Points on a hilly landscape, in no order, each with its height.
A climber steps from a point to whichever of its 5 nearest points has the largest rise for the distance, and stops where none of them is higher. Distance is the straight distance between rows; heights are no part of it.
morif (h 252): [106 116 157 185 106 114 103 118 102 113]
Mav (h 667): [172 154 123 139  77  91 174 105 111 180]
nepa (h 532): [108 115 146  29 133 140  95 117 170  93]
nik (h 135): [126 128 114  48 185 155 145 136 178 159]
Migab (h 287): [134 111  96 104 177 158 147 150 156 153]
Neven (h 476): [123 100 131  89 164 161 116 149 150 114]
Gol (h 656): [131 178 166 177 108 110 158 119 109 164]
Sogam (h 530): [109 122 131  29 120 132  92 114 166  85]
Tuf (h 234): [117 103 123 165 117 115  86 122  97  82]
las (h 685): [109 140 184 190 104 112 124 117 103 134]
gor (h 108): [117 124 138  55 173 162 126 135 170 131]
lur (h 475): [135 108 101 116 132 132  85 127 103  56]
zubi (h 671): [125 103 124 111 166 165 118 152 145 121]
lumit (h 691): [158 173 137 153  85  94 177 107 107 175]
resu (h 191): [135 123  93  61 185 149 157 141 165 156]
Mab (h 761): [127 158  98  42 117 119  99 117 141  60]
lumem (h 469): [120  93 122 140 137 142  97 140 117  94]
rira (h 151): [123 123 119  51 182 160 141 142 173 152]
niv (h 719): [128 123 120  44 127 133  87 124 140  69]
met (h 76): [109 116 152 180 101 103  99 114  90 103]
Nol (h 663): [144 136  88 152 107 111 167 122 134 181]
Fitis (h 704): [118 138 114  38 119 125  91 121 146  68]
mero (h 672): [108 128 161 190 113 118 117 124 108 133]
sifug (h 258): [122 114 103 155 151 145 151 145 143 154]
kisu (h 697): [142 137  94  74 130 127  87 132 115  54]
veli (h 637): [142 157 120 172 101 106 166 122 126 179]
bif (h 230): [124 111 100 138 162 151 146 148 146 151]
Rizo (h 599): [118 160 194 184 105 113 142 117  98 151]
latad (h 394): [137 130  92 166 128 123 158 129 142 170]
zubaf (h 484): [111 146 110  31 104 120  94 101 165  74]
bik (h 702): [119  92 130 163 135 141  99 134 119 101]
sovi (h 716): [122 106 144  58 153 152 101 144 155 100]
pesaf (h 343): [114 103 140 175 115 127 101 128 106 107]
vobel (h 380): [124 109 106 115 169 163 139 152 152 137]
dibe (h 607): [116 157 179 183 110 115 144 117 107 153]
Lani (h 332): [121 102 115 135 164 160 132 153 141 136]
Vaseb (h 574): [154 141 102 155  90  96 171 113 129 183]
beleb (h 617): [117 108 140  55 141 146  97 140 145  87]
Bupom (h 746): [131 121 120  54 127 135  86 128 134  66]
bop (h 340): [139 115  76 148 126 112 170 125 141 176]
kare (h 306): [129 102 108 138 125 122  85 127  94  70]
lura (h 397): [119  93 121 153 125 128  88 132 104  88]
dapar (h 649): [131 175 184 183 107 112 152 120 103 161]
kenu (h 253): [111 149 201 183  99  96 119 110  80 115]
sogem (h 331): [109 108 140 178 128 131 112 132 118 122]
gebud (h 366): [113  99 128 160 148 150 119 142 131 123]
kob (h 604): [209 153 150 124  78  94 177  94  82 162]
Bedo (h 556): [117 140 131 184 121 124 141 130 132 163]
Rap (h 531): [126  95 128  92 145 150  95 145 130  85]
bugin (h 330): [116 116 114 163 145 142 138 143 144 149]
Pem (h 505): [114 133 155 189 120 126 130 128 118 143]
pazub (h 466): [105 120 155 187 119 121 114 124 118 130]
dapal (h 231): [140 111  77 127 162 139 163 142 146 162]
geda (h 437): [130  97 113 115 137 139  89 138 112  76]
vumut (h 652): [132 169 144 177 105 109 157 124 119 173]
febiz (h 461): [155 131  95 148  90  95 168 115 132 186]
vone (h 658): [124 116 128  39 125 134  90 124 148  75]
Mafe (h 415): [118  93 130 136 146 148 101 148 129 105]
Gafi (h 673): [154 185 160 163 100 110 173 117 101 171]
nen (h 576): [128  96 134  80 150 154  95 144 139  90]
zadug (h 504): [119 134 117 173 129 131 147 136 139 160]
vatez (h 406): [123 125 105 168 138 136 150 137 140 163]
Nufa (h 665): [149 191 179 169 110 110 167 117  93 168]
Doro (h 223): [138 111  75 141 148 129 168 138 145 170]
Fif (h 434): [122  89 127 117 151 158 101 148 132  99]
kep (h 679): [164 162 128 148  82  93 173 109 109 179]
Ges (h 25): [112 120 149 185 100  97  95 111  84  97]
Labo (h 207): [129 119 104  72 181 159 146 144 165 147]
tesa (h 603): [119 154 158 190 113 116 141 123 122 157]
fata (h 601): [127 145 121 178 120 115 155 128 129 171]
sop (h 661): [185 177 152 143  91  98 183 101  85 168]
peb (h 678): [112 174  98  35 107 116 104 103 158  65]
Posi (h 441): [110 147 192 186  99 106 124 117  96 131]
kemi (h 732): [135 138 108  50 127 122  90 129 120  61]
totu (h 237): [141 113  86  77 180 151 163 143 158 157]

Call two points neighbours if one is among the 5 nearest of the other. Go from one point of each pair to the other, from neighbour to neighbour, staying as high as possible. Name the lowest point that can't be avoided.
lumit and las | dibe
Mab and Nol | pesaf
sovi and Bupom | beleb
Bupom and Mab | kemi
bik and Bupom | lumem
Mab and zubi | Neven
Nol and lumit | veli

Where does a climber stop that starts at each point below?
lur | Mab
nik | zubi
rira | zubi
sifug | lumit
kob | lumit
tesa | lumit
bugin | lumit
Doro | Nol
resu | zubi
febiz | Nol
vone | Bupom
morif | las
Rap | sovi
pazub | las
totu | zubi
